Points on a hilly landscape, in no order, each with its height.
From any point a ball rolls to the lowest of the 2 points nearest to it. It stops when none of these is lower. Distance is the straight distance between rows; heights are no part of it.
Z_934: [ -2  -3   3  -8  11  -9   2  -1   8  12  -6   3   1 -14   8  19   6   7
  -7 -10 -13   7  -6  15  -1   2  -1  -8]  (h 5.39)
Z_613: [ -5   0  -4  -9 -11   3   4 -13   0  -5 -11  -2   4  -3 -13  -7   3   1
  -8  27   1   4   0  -7  -6   9   3   8]  (h 2.54)
Z_803: [  2  -3   9  -5  -6  -3   8  -7   4   2 -13   2   2 -11  -7   6  -2   1
  -3  17   6  -6  -5  -9   0  10   0  -2]  (h 4.18)
Z_910: [ -5 -14   2   0   9 -21 -28  -5   0  -2   5  20   4   2  27  -3   4   3
 -15   2 -14  22   5  15  -4   4   0  -1]  (h 4.42)
Z_229: [ 14  -1  14   4  -4  -1   8  18  -1  -7 -14  -7  -4   2  -6  -5 -12 -22
  11  -2   7 -22 -19   1   7   0  -7   7]  (h 4.10)
Z_336: [  4   0   3   0   4  -1  -1   1 -17  22  -5  -8 -18   5  -3  10  -3  -2
  -1 -18   6   1  -5  -6   7  -4  19  -3]  (h 3.79)
Z_17: [ 12  -7  14  -5 -12  -3  16   3  -1  -6 -12  -1   4  -6 -13   5  -8 -12
   1  16  -1 -14 -14  -8   5   5   1  -4]  (h 4.09)
Z_175: [ -9   3 -19   2  -6  -1  33  -4  -5 -17   2   9   8   2 -18   2   8   1
   1  18  -2  10   8  -2  -6  -5 -13   3]  (h 5.93)
Z_428: [ -4  -9  -7  -9 -15   4   5 -10   0  -4  -8 -12  10   9 -15 -15  -1  -5
  -9  22  -6   4   0  -6   3   5   0  13]  (h 2.77)
Z_427: [-10   8  -3   2  10   0 -15  -5  -1   2  -3  19   2   0   5   0   9   3
 -15   3   9  28  10   4   4  -8 -15 -10]  (h 3.91)
Z_854: [  0 -21   0   0  -6   2  10   5 -16  -8 -30 -14  12  17 -10 -11 -10 -20
   8   3 -20  -8   2  16   5  -9  -5  18]  (h 1.94)
Z_520: [  7  11  10  -2   6   4  -7   2   8  12  -9 -18  -7 -15  -2  13  -1   1
 -13  -7 -13  -7 -12  19   1   8   5  -2]  (h 3.63)
Z_996: [  1 -16  -1  -8   8 -18 -28  12   2  -3  11  14   0   2  27  -4  14   3
   0   1 -23   2 -14   5  -7  -8  25  -7]  (h 6.85)
Z_527: [ -2  -5   2  -6  10  -5 -16  -7   5  11   3  15  -2   2  16   8   4   8
  -5  -5   4   7   8  -7   3   1  -1 -10]  (h 6.28)
Z_34: [  1   2   4  -4  10  -1  -4  -4  15  11   1  -2  -6  -8   7   9  -1   6
  -4 -20   5  -6  -1   5  -4   4  -7  -4]  (h 5.50)
Z_777: [ 13   1  12   5   2   0   0   8   7  11   6   1 -11   3  -1   2  -9  -1
   6 -14  16 -20  -6 -13   4   3   2  -3]  (h 2.61)
Z_961: [  6   8   9   6   2  -8   6  -5   8   6  -7   8   6 -20  -3  10   0  11
 -11  21   1 -12  -5   7 -10  14  -5  -2]  (h 4.54)
Z_884: [  0  -9  -9  -3 -15  -7  31  -5  -2 -19  19   6  18   3  -9  -3  -6  -4
  10   9 -14   2   8  -7   7   3  -1  -6]  (h 3.78)
Z_45: [ 16   7  21   7  15  -6 -13   8  15   7   7  -5  12 -11  15  10   7  14
 -12   6 -21  -4  -8  10  -2   3   7  -8]  (h 4.94)
Z_709: [  2   8   2   2  10 -10  18   0   5   3  -1  10   3 -21   0  24  -1  12
  -4  -1  -6  -2  -3  20  -7   9  -9  -6]  (h 5.20)
Z_649: [-11   3 -11   0  -8   4  10  -1  16 -20  18   5  10   7  -4 -13   6  -1
   6   3   6   9  12  -9   4  -4 -18   3]  (h 3.88)
Z_947: [ -4  -4   0  -5   2   1  -5  -4  -2   1  -2  17   3   7   1   6   6   5
  -1  19   8  16   4 -24  13  -1   0  -9]  (h 6.12)
Z_86: [ -9   0 -13   8  -5  12  -7   5  -3   1 -14 -19  -3  18 -14 -23   2  -4
   0   6   5   0   4  -2   1 -12   0  23]  (h 4.50)
Z_290: [ 21  14  17  13   8   1   2  16  -6   9  -9  -8 -17   1  -1   3 -13 -13
   0 -16  10 -17 -18   7  11   4  -2   2]  (h 4.64)
Z_600: [ 19  11  19   8   2   2  -6  11 -10   6 -10 -16 -12  -5  -4   0 -11 -11
   0  -2   8 -20 -17   1   9   6   9   1]  (h 4.86)
Z_31: [  3  -3   4  -2  -6   7  -4  -2 -25   0 -10 -16 -10  -3 -10  -3  -7  -8
  10   5   9  -8  -6 -11   5   1  18   7]  (h 3.11)
Z_867: [ -9  -6  -6   8  -4   4  -3   4 -12  -1 -18 -22  -1  18 -13 -25  -1  -6
  10   2   1 -13   3   0   1  -6   9  26]  (h 4.38)
Z_506: [ -4  -1  -5   0  10 -11   2  -6   2  -2   5  24   3  -8  14  21   2  11
   5  -3   2  17  10   2   1   0 -10  -9]  (h 6.59)
Z_24: [  8  11  12   1   2   8 -15  -3   0   8   4 -18  -6 -14   2   2  -5   6
  -6  -2   2 -18  -7   3  -3  11  12  -3]  (h 4.71)
Z_203: [ -6   9 -12   7  -2  15  11   0   3 -11  -4  -8 -11   2  -4   1   1   0
  17 -21  17   9  11  -1  -5  -8 -12   2]  (h 4.96)
Z_730: [  1 -18  -6  -1 -11   5  15   0  -9  -7 -24 -15   8  13 -20  -8  -6 -12
   0  14 -14   2   3   8   1  -6  -4  18]  (h 1.37)
Z_516: [  8  -5  10   0  11  -6 -29  13   4   1  17   3  12  -7  27   6  12  11
  -3   8 -28  -3 -13   8  -6  -4  23  -9]  (h 5.44)
Z_105: [ -5  -1  -2   7  -3   6  -3   2  -4   4 -18 -17 -11   9 -10 -16  -6  -6
   8  -6  11 -13  -1  -3  -4   2   6  21]  (h 4.25)
Z_926: [ -3  -8   3  -3   7 -18 -17  -3   7   8   3  17   7  -9  26   9   3  11
 -13   6 -13  11   1  15  -5   7   1   0]  (h 4.02)
Z_907: [ -4   2  -5  -5   4   7  -6  -9  -8  16 -17 -14 -12  -3  -5   8   3   1
  -5 -10   2  11   4   5  -3  -2   4   0]  (h 3.15)
Z_911: [ -8  -5  -3 -14  11 -12 -20  -4  -1  11   9  -2  -2  -1  16  -3  14   3
  -6 -10 -18   6  -8   8  -5  -5  19  -9]  (h 7.05)
Z_114: [  2   5  10  -5   6   3 -20  -7  -8   7  16  -4   6 -19  20  11   4  12
  -3  11 -14  -5  -5   4  -4  10  14 -11]  (h 5.88)
Z_468: [  5   5   9  -2   7  -3   9   0   8  11 -10  -4  -2 -20  -4  20  -2   5
  -9  -5  -7  -2  -6  17   0   8  -5  -5]  (h 4.55)
Z_241: [-10   5 -12   2   1  -4  18  -6  -5 -11  -1  21   6  -1  -8   5  10   6
  -5  22   7  19   7  -5  -1  -5 -16   0]  (h 6.03)
Z_511: [  5 -10   5  -2 -11   1  -1   5 -20  -7 -16 -17  -2   5  -9 -12  -9 -16
  11   7   1 -17 -10  -6   6   0  14  14]  (h 2.80)
Z_381: [ -6   0  -8   8  -5  12  15   6   3 -14 -12 -14  -9   8  -8  -6  -5  -7
  24 -17  11  -4   5   1  -5  -6 -14  13]  (h 5.10)
Z_773: [  7   8   8   0  -3   9  -2   0  -1   8 -22 -16 -11 -15 -11  12  -7  -4
  -6   0  -2 -10  -7  14  -1  10   5   2]  (h 2.64)
Z_170: [  0   7   3  -3   3  -1 -18  -9  -5  16  14 -13  -8  -8   9  -2   0   7
  -8 -13  -1 -10  -4   4  -7   6  18  -2]  (h 4.32)
Z_334: [ -8  -4  -7  -9  14 -10 -27  -8 -10   7  10   4  -1   6  17 -10  14   2
 -11  -8 -13  17   1  10  -2  -6  14 -12]  (h 6.70)
Z_725: [ -5   4   4  -1   7  -1 -34 -10  -8   6  15  16  -3   8  18 -11   7   6
 -12   6   7   9  11 -11   0   4   8  -9]  (h 4.12)
Z_312: [-10   8  -6  -4  -4  10 -16 -11  -2  -1  -4  -6  -3   2  -6 -13   8  -1
 -10  12  10  10   6  -9  -2   1   1   5]  (h 3.80)
Z_657: [ -7  11 -10   7   4  10 -13  -1  -2  14  -5  -3 -11  11  -4 -12   7   2
 -11 -13  22  13   8  -2  -4 -17  -5   3]  (h 4.82)
Z_309: [ -5   7  -2   4   0   8 -12  -3  -2  13 -13 -18 -17   2  -6  -7  -6   0
   1 -13  12 -10   1   4 -10   5   9  14]  (h 4.13)
Z_149: [ 10   0  13   2  -1   2   8   6  11  -3   2   3  -3  -7  -3   8  -9  -2
   9  -6  11 -16  -7 -10   5   6  -8  -9]  (h 2.85)
Z_94: [  3 -19   0  -8  12 -17 -22  12   6   8   9  19   1  11  29   5  10   7
  -3  -8 -22   1  -5   3  -1  -6  15  -9]  (h 6.69)
Z_552: [ -9  13 -14   7  -5  21 -17   1 -16   2  -3 -16  -7   7 -11 -15   8   1
  -4   9  15   9   3  -6  -3 -13   6  10]  (h 4.15)
Z_846: [  0 -17  -9   5  -4   7  17  10 -11  -8 -11 -15  10  18 -11 -10  -5 -10
  11   0  -6   5   6   1  15 -19 -11  11]  (h 2.68)
Z_592: [  2 -15 -15   0 -12   5  26  -1 -10  -7 -11  -8  16  15 -22  -7  -7  -6
  -7  14 -14  10   7  10   4 -11 -13   8]  (h 1.93)
Z_973: [  1  -5   4   6  -4   1  18  19  -6 -17 -12  -6  -4   7  -1 -10 -11 -23
  28 -19   0 -20 -10   6   5  -3 -10  13]  (h 4.05)
Z_972: [  8  -9   8  -1  -8   1  18  14  -1 -16  -5  -4   0   4  -5  -1 -14 -22
  20  -9   1 -16 -12  -2   8  -1  -9   4]  (h 3.75)
Z_190: [ -3  -8 -15   5 -13   6  27   4  -4 -21  -5 -12  10  11 -17  -6  -8 -10
  15  -3 -13   4  10  14  -2  -9 -12  11]  (h 5.40)
Z_881: [  9  -1  11   1  -6   2  -7   3  -8   8   6  -4  -7   1  -3  -2  -5  -1
   4   7   8 -20  -7 -23   5   8  20  -4]  (h 4.44)
Z_500: [ -7   2  -4  -6  12  -4 -22 -11  -2  14   3   6  -6   4  12  -3   7   3
 -14 -11   1  12   7   2   0  -4   3 -10]  (h 6.44)
Z_371: [ 16  18  14   7   8   1  16   7   9  -7   9   2   0 -19   3  22  -5   5
   7 -15  -5  -3  -6  14   6   6  -7 -15]  (h 8.42)
Z_35: [  2  -2   8 -10  11 -11 -15   5   7  13  12  -4  -3  -1  14   2  11   6
  -9 -13 -17  -6 -16   7  -4  -5  23 -10]  (h 7.40)
Z_199: [-10  10 -13   1   6  -1  14 -12   2  -2  -2  12  -3 -12  -2  16   7   8
   1  -4   4  14  13  13 -12   2 -15  -4]  (h 4.46)
Z_760: [ -1   1   4  -4  -1   1   2  -6  22  -1   3   4   0  -7   0  -2  -1   3
   1  -1  13 -10   1  -9  -7   9 -14   2]  (h 4.06)
Z_562: [ 10   2  14  -3  16  -9  -8  14  15  12  11  -4   1   3  11   8   9   7
  -9 -20 -16  -8 -18   7   1  -8  10 -11]  (h 7.67)
Z_159: [  0   7   1   0   1   4  18  -3   7  -3  -7   0  -7 -18  -5  17  -5   3
   8 -13   5   2   3   9  -4   4 -11  -6]  (h 5.33)
Z_866: [ -3  -8  -2  -6 -12   3  -7  -5  -1  -2   5 -12   4  13  -6 -17   0  -4
  -2  15   5  -5  -2 -21   7   3  10   8]  (h 4.36)
Z_366: [ 16  -6  17   5  13  -8 -18  18  14   7   8   5  12  -4  23  14   8  13
  -7   6 -27  -1 -11   7   0  -4  12  -7]  (h 5.23)
Z_494: [ 15  12  18   4  11  -2 -17   6   1  13  17 -16  -2  -5   8   6   5   7
 -10  -8 -15 -13 -13   6   1   1  20 -10]  (h 8.06)
Z_391: [  2   2   4   1   1   7  11   3   5   0 -18  -9 -14  -8  -8   9  -8  -5
   8 -16  10  -7  -4   6  -3   5 -11   6]  (h 5.72)
Z_393: [ -1  -3   6   2  -1 -10   6  -6  13  -3   3  20   8  -9   5   5   1  10
  -2  21   6  -5   2  -9  -6  12  -9   0]  (h 4.11)
Z_150: [  4 -21  -2  -5 -10  -2  18   4   0  -7   2  -7  12  13  -8  -7 -14 -14
  10  -1  -7  -7  -1  -8  11  -2  -8   4]  (h 3.21)
Z_204: [ -6   7 -13   5 -13  13  18   3   5 -22   1 -11  -1   4  -8  -6   3  -4
  17 -11   5  13  12  -6  -1 -11  -5   4]  (h 5.16)
Z_192: [-14  11   1  -3  -4   7 -15  -5   1  -5   1   9   6   4  -3 -16  13  -1
 -19  25   9  18   7  -7   5  -1  -7   1]  (h 3.92)
Z_453: [  0 -16  -4  -3  -8   3  12   5  -4  -4 -12 -11   3  14 -12  -8  -4 -10
   6   3   2   0  -1 -12  10  -8  -4  10]  (h 2.94)
Z_404: [-11   5  -8  -2  -5   8   0   2   9  -4   1   4   5   7  -9 -12  11  -2
 -12  15  11  17   7  -8   7  -9 -18   4]  (h 3.90)
Z_123: [  5  -5  -1  -2 -16  -4  29  10  -1 -23   0  -5  15  -3 -12  -3 -16 -22
  13  -4 -14 -14  -7  19  -6   2 -10   7]  (h 4.73)
Z_315: [ 15   2  18   7  -1  -4  12   4  13  -5   1  12  10 -14  -2  11  -5   6
   1  19   2 -15  -8  -7  -1   9  -7  -9]  (h 4.31)
Z_292: [  5   0  10  -2   7 -10 -18   0  10  10   5   3  10 -17  22   9   8  12
 -14   6 -17   0  -5  14  -6   6  10  -3]  (h 4.51)
Z_763: [ -5  -3  -4 -12   7   0  -9  -9  -9  17  -6 -11  -7  -7   4  13   8   3
  -9  -9 -10  13  -1   5   3  -3  13  -8]  (h 1.91)
Z_802: [  1 -18  -1  -9 -15  -5  16  -6   0  -5  -3  -5  16   6 -13 -10 -10  -9
  -8  19 -11  -5  -2  -3   3   7  -3   7]  (h 3.08)
Z_477: [  2 -11  -1  -6  14 -12 -21   3   0  20  13  20  -4  14  21   5   8   8
  -6 -14 -12   2   2  -3   3  -4  15 -14]  (h 6.51)
Z_869: [ -7  -4 -14  -3  -7   1  21  -1   3 -11  16   8  19  11  -9 -13   0   1
  -8  18  -7  14   9  -3  11  -4 -18   2]  (h 4.03)
Z_795: [  1  -7   1  -1  -6   5  18   8  -1 -13  -2  -5  -5   5  -7   3  -8 -12
  22 -10   8  -4  -2 -13   9  -5  -6   0]  (h 3.43)
Z_741: [  0   5   4   0   3   1 -28 -12 -10  13  22  11  -6   5  16  -4   4  10
  -3   1   4  -5   6 -13  -7   7  20 -10]  (h 4.23)
Z_574: [ -3  -9   1  -7  -7  -3  13  -6   9  -4  -3   9   7  -1  -6   1   2   1
   0  16   5   2   0 -15   3   7  -8  -1]  (h 4.00)
Z_560: [  7   1   9   1   0   0 -17  -4  -3  15  11   3  -8   2   7   1  -1   8
  -2  -2   8 -15   0 -17  -1   7  19  -7]  (h 4.33)
Z_269: [ -2   6  -5   4  -8   6 -10  -5 -22   7  10 -11 -10   8  -8 -13  -4   2
  10   2  16  -6  -3 -13  -4   1  20   9]  (h 5.62)
Z_704: [ 14  -6  16  -2  -8   1   1   7  -4  -1  -8  -7  -3  -2  -7   2 -10 -12
   4   9   6 -21 -13 -15  10   5   9  -3]  (h 4.53)
Z_414: [ 11   4  12   2   9  -1  -2   5  17   1  15  16   3 -10  16  17  -3  14
   5 -10   0 -10   1  -2   1   6  -8 -12]  (h 7.98)
Z_694: [  5  -6   8   1  -6  -8  18   3  15 -10  10  18  13  -6   1   4  -1   5
   6  20   1 -14  -2 -12  -2   9  -9  -5]  (h 4.17)
Z_836: [  0  -8  -3  -2 -12  10   3  -1 -10  -9 -31 -17  -3   4 -19  -6  -4 -11
   6  13  -4  -5  -1   4  -2  -1   6  18]  (h 0.65)
Z_580: [ -2  10  -6   5   5  -1 -15  -5  -9  23   6   1 -12  14  -3 -10   1   4
  -8 -14  18   9   5  -9  -2 -11  11  -1]  (h 4.93)
Z_793: [ -1   8  -2   1  -7   2  24  -4   8 -15  -2   2   1 -15 -11   9  -5  -2
  14  -4   7  -6   1   2  -9   7  -8   1]  (h 5.66)
Z_487: [-12  10  -8   0   3   5  -4  -4   9  -8   3  15   3   2  -2  -2  10   3
  -4   1  15  20  12  -4   1  -9 -21  -4]  (h 3.76)
Z_124: [ -1  -5   2  -5   5   1  -8  -6  -1  11  -2  11  -4   3   4   9   2   5
  -2   3  10   9   5 -19   9   0   3 -10]  (h 6.18)
Z_678: [ 13  11   5   4 -12  -1  25  14   6 -27  -1  -2   6  -8 -12  -1 -13 -20
  14  -1  -3 -14 -13  12  -2   4 -11   0]  (h 4.04)
Z_865: [ -1   2  -2  -1  -3   5  12   2   6 -10   7   3  -6  -1  -1   8  -4  -1
  20 -16  13  -3   5 -17   4   0  -5  -6]  (h 3.18)
Z_844: [ -4  -5 -17   1 -11  10  25   6  -3  -9  -4  -4  11   9 -19  -6   3  -2
  -4  15  -5  17   8   4   6 -17 -18   5]  (h 2.41)
Z_44: [ -8   7 -27   6 -13   2  35  -2  -7 -22   9  -2  11   6 -18  -7   4  -1
   0  10 -12   9  15  10  -6  -9  -5   3]  (h 5.78)
Z_251: [ -5   0   1  -4   6  -8 -13 -14  -5   8  -8  16   1 -10  13  11   6   8
 -13  13  -3  18   6   2   0   7   0  -5]  (h 3.55)
Z_848: [ -2 -10 -14   8 -11  18  13  16  -5  -5 -11 -12   9  14 -13 -12   3  -3
  -2   9  -6   9   6   7  12 -27 -15  11]  (h 2.30)
Z_652: [-11  10   3   0   4   4 -28  -7  -1   0   5  14   1   7   7 -15  11   0
 -18  12  14  18   8 -11   4  -2  -3  -6]  (h 4.01)
Z_141: [  0  -1   6  12   2   2  15  17  -7  -8 -12  -3 -15   7  -2  -8 -11 -14
  24 -22  16 -18  -9   1   2  -4  -8  13]  (h 4.24)
Z_629: [-10   2 -15   6  -7  17  -3   5  10  -3 -14 -11  -2  15 -16 -17   5  -3
  -2   3   8   6  10   2  -4 -13 -16  18]  (h 4.61)
Z_504: [  3  -1  11  -3  -7   3 -13  -7   7   4   8   2   2  -7   6  -8   0   5
  -4  18   5 -14   0 -21  -2  14  10  -2]  (h 4.56)
Z_790: [ -9  13 -14   0 -11  -1  18  -7  11 -24  15   6   8  -4  -3  -9   5   1
  12   1   3  11  17  -8  -4   1  -2   1]  (h 3.77)
Z_443: [ -9  -7  -5  -9  13 -14  -3  -3   4   9  -2  12   2  -5  14  14  10   5
  -5 -12 -12  19   2  12   1  -4  -5  -9]  (h 6.04)
Z_978: [  1   3  -5  -1   8  -9 -14  -7  -8  25  11   7 -12  16   3  -3   2   6
  -8 -21   6   5   3  -4  -1  -7  19  -7]  (h 5.08)
Z_20: [  1 -12  -6   2 -12   1  26   6 -11 -20 -11  -8  14   9 -11  -3 -15 -21
  17 -10 -21  -6   5  25  -3  -5 -11  12]  (h 5.18)
Z_870: [-11   9 -13   1 -12  24 -13   6  -6  -2  -9 -11  -1   5 -13 -18  11  -4
 -15  19   7  13   4  -1   2 -14  -1  11]  (h 4.34)
Z_291: [ -7   4  -9  -1   3   9   3  -6   8   0  -2  -1  -7   2  -4   1   1   1
   6 -14  18   8   9  -7  -5  -5 -16   0]  (h 4.83)
Z_690: [-12  -9  -7 -14   8 -15 -26  -3   1  -7   7   4  -1  -4  19 -11  18   0
  -3   0 -23   7 -11  17 -13  -4  17  -5]  (h 7.11)
Z_542: [  1   8  -3   4  -3   3 -14  -9 -25  14  21  -2 -11   6  -2  -4  -4   7
   5  -5  13   0   2 -10  -3   1  22  -2]  (h 5.55)
Z_997: [-10  15 -11  -1  -2  17 -23 -11 -19  -1   7  -8  -6   0  -5 -13   8   0
  -8  10  11  13   4  -8  -2  -4   5  -2]  (h 3.96)
Z_791: [  7 -15   4  -6 -13  -9  28   0   1  -8  -5   2  13  -1 -15   0  -7  -9
  -2  18  -8 -11  -8  -2   0   6  -7   1]  (h 3.50)
Z_197: [  4 -14   0  -6 -14  -4  25   5   3 -16  12   2  14   4  -8   0 -11 -11
  13   2 -10  -6   1  -7   9   2  -4  -5]  (h 3.49)
Z_921: [  5   6   7   2   6   6   4   3  11   9  -7 -10 -11  -9   0   8  -8   0
  -2 -21   8 -12  -7   5   0   7  -7   0]  (h 5.71)
Z_284: [ -2   4  -5  -1 -15  -2  31  -2   3 -26   4   0   6  -9 -10   1  -5  -9
  18  -2  -2  -4   3  -1  -4   5   1  -2]  (h 5.86)
Z_218: [ -3  -1 -26  11 -16   9  30   1  -6 -21   3  -9  15  10 -17  -9  -6  -5
   4   4 -19   6  16  19  -5 -12  -7   8]  (h 5.59)
Z_990: [-14   7 -13   3  10 -12   1 -12   1   1  -2  23   1  -8   5  10   9   8
  -9   3   1  19  14  19 -12   3 -17  -2]  (h 4.21)
Z_872: [ 12   2  13   2  16  -6  -6   9  17  12  13   6   2  -2  17  14   1  11
  -3 -19  -8 -11  -6   1   3  -2   1 -12]  (h 7.87)
Z_939: [ -8   0  -3  -2   2  -4   3  -5  -1  -4  -3  22   6   2  -1   4   8   7
  -6  26   7  21   4 -13   5   1  -9  -2]  (h 6.07)
Z_720: [ -3   8  -3  -3   2   3   4  -6  10 -10  12  11  -2  -6   8   9   0   6
  15 -15  11   4  11 -10  -1   1  -6  -9]  (h 3.39)
Z_827: [ -3  -7   4   2   6 -13 -18  -5   2   5   2  26   3  -3  25   9   0  11
 -10  15  -2  15   6   1  -3  11  -4  -2]  (h 3.74)
Z_181: [ -6  10  -6  -2   0  10 -16 -11 -10  12   3 -19 -13  -6  -2  -4  -4   2
  -1 -11   6  -7   0   6 -12   8  12   8]  (h 3.87)
Z_380: [ -7  -8  -7  13   1   9  11  12   0  -8 -20 -14  -4  20  -9 -15  -3  -7
  22 -12   4  -7   6   5  -1 -14 -12  22]  (h 5.19)
Z_87: [  1 -17   6   0  -4  -3   6  11 -21  -5 -25 -12   1  14  -6 -13  -6 -22
  14   1  -9 -15  -6   3  10  -6   6  17]  (h 2.43)
Z_463: [  3   1   4  -1  -7  12  -2  -1 -12  -1 -31 -19 -14  -8 -14   3  -8 -10
   5   4   1 -10  -3   8  -4   7   8  13]  (h 1.58)
Z_738: [ -6  -5  -9  -3  16 -10  -9  -3   0   0   4  22   2   0  17  11   8   6
  -4 -10  -4  27  10  11   4  -9 -12 -13]  (h 6.40)
Z_152: [  9   8  12  11   8   5  11  17  -5   1 -11  -6 -18  -1  -1   2 -14 -12
  13 -25  16 -17 -14   7   7   3  -8   7]  (h 4.43)
Z_445: [ -1   3 -13   4 -20  -9  34  -3  -1 -25   5  -6  13  -2 -10  -8  -9 -11
   6  -2 -15  -4  10   8  -7   5  12   2]  (h 6.13)
Z_932: [-14  10  -7  10  10  -5  -8  -5  -1  -9   0  28   4  -3   3   3   9   6
 -14   7   9  28  15  16  -4  -4 -23  -5]  (h 4.07)
Z_174: [ -4  -9  -6  -4  -7  -7  25  -5   4 -13  11  12  15   6  -7  -3   0   2
   5  17  -3   4   5 -11   3   3  -9   0]  (h 3.89)
Z_974: [ 18   9  15   6  -4   4  15  13   9 -17  -1   0   0  -8  -7   5 -12 -14
  14  -4   7 -16 -12   1   5   6 -13  -7]  (h 3.33)
Z_850: [  5  -1  11   6   5  -9  -9  -2  16   5   5  21   7 -13  20   6  -2  16
  -8  14   3  -6   3  -1  -8  13  -8   0]  (h 4.16)
Z_316: [  3 -12   7  -7 -11   0   0  -3   8  -1   4  -3   7   5  -3 -10  -3  -4
  -1  16   1 -13  -4 -21   5   8   5   2]  (h 4.47)
Z_711: [  5   3   4   7  10 -16   8   1   4   8  -1  16   9 -19   9  22   1  17
 -10  12  -5  -4  -5  14  -7  10  -5  -2]  (h 4.78)
Z_841: [-10  12 -10   0   0   0   5  -8   9 -16  11  16   4  -5   3   2   7   6
  10  -1  12  16  15  -4  -5  -2 -12  -5]  (h 3.58)
Z_713: [ -5  -9  -8  -1  -8   2  -2   2   2   1   5 -12   6  22  -9 -25  -3  -6
  -4   7   5  -1   3 -16  10  -5   0  13]  (h 4.28)
Z_571: [  3   1   7  -1  11  -5  -1   6   1  22   3 -11 -13   2   3   6  -1   1
  -8 -30  -5  -5 -13   9  -1  -4  15  -1]  (h 4.52)
Z_92: [ 14  13  15   7  13  -3   5   7  17  -7  15   9   7 -14  13  21  -2  15
   6 -12  -8  -6  -2  11   3   3  -5 -15]  (h 8.12)
Z_650: [ -7  -2  -1  -4  -4   0   2  -5  20  -9  14  12   4   3   3  -6   4   4
   5   3  11   0   9 -16  -1   5 -16   1]  (h 3.97)
Z_238: [ 20   9  19   6   5   1  -8  11 -11  16   3 -10 -14  -2   0   9  -9  -3
  -2  -6   3 -18 -13  -3  11   4  18  -7]  (h 5.07)
Z_363: [ -5   1  -1  -9   2   2 -12 -14 -12  11  -5  -2  -4 -12   6  10   6   7
  -7   5  -4  12   3  -2   1   6  10  -7]  (h 3.05)
Z_465: [  1  -2   4  -4   8   0 -25   2  -9   7  27   1   4  -9  24   6   8  10
   0   3 -21  -7  -9   4  -5   2  20 -13]  (h 5.65)
Z_544: [ -4  -2  -1 -10  12  -4  -6  -4  11  17   1  -5  -9   0   8   4   8   3
  -9 -27  -7   2  -5  11  -6  -4   4  -4]  (h 5.11)
Z_956: [  6   3  10  -4   0   2  -8  -8   4   9  -7  -5  -2 -16   1   7  -3   5
  -7   8   3  -9  -5  -2  -2  12   8  -5]  (h 4.45)
Z_474: [ -1   4  -3  -6   5   0 -12  -5 -17  14  30 -12  -8  -5   6   1   3   7
   1 -15  -9  -6 -11  11 -12   1  22  -7]  (h 4.91)
Z_435: [ -6  -4  -8  -1  -4   3  -3  -1  12   0   1  -7  -1  14  -8 -18   1  -3
   0  -1  16  -2   4 -15   2  -3  -8  12]  (h 4.22)
Z_967: [  0   0  -2   6   5 -12  10  -2   1  -4   7  29   7 -14  14  23  -1  14
   6  11   3   5   5  -1  -5   9  -6  -4]  (h 6.68)
Z_261: [ -1   9  -8  -1   4  -1 -20 -11 -22  19  24   2 -10   8   3  -5   3   9
  -6 -11   5  12   4   0  -5  -6  23  -9]  (h 5.34)
Z_573: [-12   8   0   3   9  -3 -25  -6  -9  -1  -6  17   2  -3   8  -3   8   3
 -23  11  -2  32  10  16   1  -4  -6 -10]  (h 4.08)
Z_775: [ -5   6  -3  -3  -2   7 -14 -13  -6   8  -2 -11  -8  -4   0  -5   1   2
  -5   0  11  -1   2  -8  -5   6   9   1]  (h 3.60)
Z_661: [ -7   5 -12   5   0  13  -6  -3   6   6 -13 -10  -9   9  -9  -6   4  -1
  -3  -8  17   8  10  -2  -7  -8 -13  10]  (h 4.72)
Z_982: [ -3  -4  -2  -2  -5   4   7  -1  16  -3  -1  -7  -2   4  -7 -10  -4  -5
   7  -8  13 -11   0  -7  -3   4 -12  11]  (h 4.14)
Z_541: [  2   0   0   4   0   3  -2  -1 -24  12 -13 -15 -18   4  -9   3  -5  -4
   7  -8  12  -1  -3  -9   4  -4  18   5]  (h 3.38)
Z_943: [ 21   9  21   4  15  -4  -5  15   8  15  10 -11  -5   0   6  11   2   4
 -12 -17 -11 -10 -17   7   9   0   9 -10]  (h 7.88)
Z_352: [  2 -12   0  -1  13  -9 -25   3   3  13   9  28  -1  11  28  12   3  10
  -5  -6  -7   4  10  -5   4   4   2 -11]  (h 6.39)

Where does a ball stop that starts at each point below?
Z_516: Z_763
Z_956: Z_848
Z_352: Z_777
Z_504: Z_865
Z_316: Z_865
Z_881: Z_865
Z_500: Z_777
